Each row is a point on a landscape with many valleys, with its height.
From any point a ball takes the steepest step (drop divided by distance) to one of its 6 nearest points. It stops when none of these is lower. Distance is the straight distance between rows; heights are no part of it.
vigan height 23.1: [-31  60  -8 -23 -28  15 -52   5]
Fugi height 34.3: [  7 -23 -12  27  -7 -13  61 -19]
Ril height 49.6: [  4 -11  -3  13  -2   9   7  21]
nenar height 33.6: [ 5  1 -1  2 -5 13 -6 23]
Padiz height 44.2: [-15  49  -2 -46   0 -12 -55   9]
kobon height 20.5: [ 13  10   9 -41  16 -11 -37  13]
Luf height 5.5: [  7   4  16 -42  34 -32 -45   8]
sater height 36.9: [-18  15 -12  27 -19   2  12  -1]
kur height 14.9: [-24  31  -8  16 -23  11  -9  10]
sev height 25.3: [-37  43  -9  20 -32  10 -17  -5]
Gokal height 47.5: [  7 -47  -8  30   6  -2  45   2]
zep height 11.7: [ 20 -11  15 -41  28 -12 -32  10]
dap height 8.8: [-15  29  -4   3 -18  16 -19  14]
Rizut height 12.1: [ 24  -4 -10  19 -24  -5  79 -45]
kibi height 8.9: [ 13 -12  19 -42  40 -26 -39   2]
nokov height 48.8: [ 32 -70  16  -1  39  29  17   8]
lilu height 41.5: [ 16 -22   6   4   7  16   1  21]
Nuruv height 47.8: [ 32 -79  14   9  45  34  26   4]
romo height 20.6: [-32  38  -9  18 -27  10 -14   1]
sekem height 46.1: [-10   1 -11  30 -13  -3  28   2]
Bido height 28.4: [-43  52  -8  15 -40  15 -32  -6]
bifov height 36.4: [ 28 -46  14 -12  26  19   1  12]
kolor height 12.9: [ -3 -17  38 -30  55 -45 -53   7]
pab height 22.4: [-23  25  -8  22 -18   6   1   8]
Fira height 45.6: [ -6  32   6 -46  19 -31 -56  10]
beku height 48.7: [  9 -49  -9  29   6 -10  59 -11]
Tep height 28.9: [-29  31 -10  28 -27   4   3  -2]
lapu height 47.1: [ 20 -68   1  26  22  12  40   3]
Totov height 11.1: [ 17 -31  27 -39  50 -22 -30   0]
Kiba height 61.1: [  1 -13  -8  24  -5   2  21  14]
mot height 48.1: [ 14 -66  -5  31  14  -2  57  -7]
fozem height 41.4: [-28  27 -13  28 -25  -5  12 -13]
napad height 53.9: [-8  1 -9 26 -9  5 16 13]
lemig height 14.3: [  6  12  12 -43  26 -31 -47   9]
fusuz height 12.5: [ -7  13 -16  25 -24 -13  48 -32]
zaka height 13.8: [-20  46  -7 -10 -25  17 -34  12]
vor height 45.0: [ 25 -55   6   9  23  23  15  14]
rut height 20.7: [-35  48  -7   9 -34  16 -32   3]
nilu height 51.9: [ 31 -57  20 -15  41  23   3   5]
rugez height 12.0: [ -4  26 -15  21 -32 -10  50 -49]
kal height 18.3: [ 27 -29  14 -29  27   6 -16   8]
gefo height 11.4: [ 29  10 -10  21 -32   5  74 -57]
Kel height 11.0: [  9  17 -14  21 -31  -8  62 -51]
sevop height 41.1: [ -7  28  12 -41  29 -41 -61  11]
Tid height 31.3: [  3  21   4 -43  11 -13 -43  14]
Muda height 36.5: [-42  46 -13  27 -37   2 -13 -15]
tofeg height 32.5: [ -1 -14 -13  29  -8 -12  49 -11]
bimi height 11.5: [ 14  -2 -13  20 -23 -11  68 -38]
nik height 28.3: [ 25 -30  11 -13  19  13  -8  16]
midog height 27.6: [ 11  11   4 -34   8  -3 -28  16]
fosa height 11.8: [ 22 -23  17 -39  31  -9 -27   7]
Gota height 28.0: [-45  57  -9  10 -45  16 -44 -10]
vituk height 46.6: [ 25 -70   8  12  31  27  22   9]
funol height 16.1: [ -9  40  -2 -28 -11   8 -37  16]
valo height 28.6: [ 19 -10   7 -22  11   8 -18  19]
Vofod height 26.5: [-18  11 -13  29 -19  -9  34 -17]
tizem height 8.4: [-11   1  41 -24  51 -53 -70  15]
genom height 46.8: [ 23 -65   3  24  24  20  31   9]
luzu height 49.0: [  7 -35  -6  28   4  -2  35   7]
Dorek height 12.4: [-14  35  -4 -13 -16  13 -29  16]
Sefon height 27.2: [ -5  37   0 -40   0  -6 -43  13]
nus height 18.1: [ 23 -20  -9  20 -17 -11  79 -35]
nuge height 17.4: [ -3  26   0 -26  -6  10 -31  18]
bogur height 48.6: [-30  33 -17  31 -31  -8  22 -30]
nos height 10.5: [  2  14 -16  22 -27 -12  57 -40]
Kug height 9.7: [-40  59  -9  -7 -36  19 -49  -2]
didas height 55.1: [  9 -30  -1  23   3   6  22  14]
sono height 36.8: [ 31 -45  20 -30  39  10  -9   3]
Vuve height 17.5: [ -1  16  -1 -10  -8  14 -19  21]

For each start below, name the point where the ball stops.
lilu: Luf
luzu: nos
vituk: Luf
beku: nos
mot: nos
genom: Luf
nokov: Luf
romo: dap
Ril: dap

Write out the way that a ball takes from each point below.
lapu: vor bifov kal fosa kibi Luf
sono: kal fosa kibi Luf
Sefon: funol Dorek dap
Nuruv: vor bifov kal fosa kibi Luf
Fira: lemig Luf
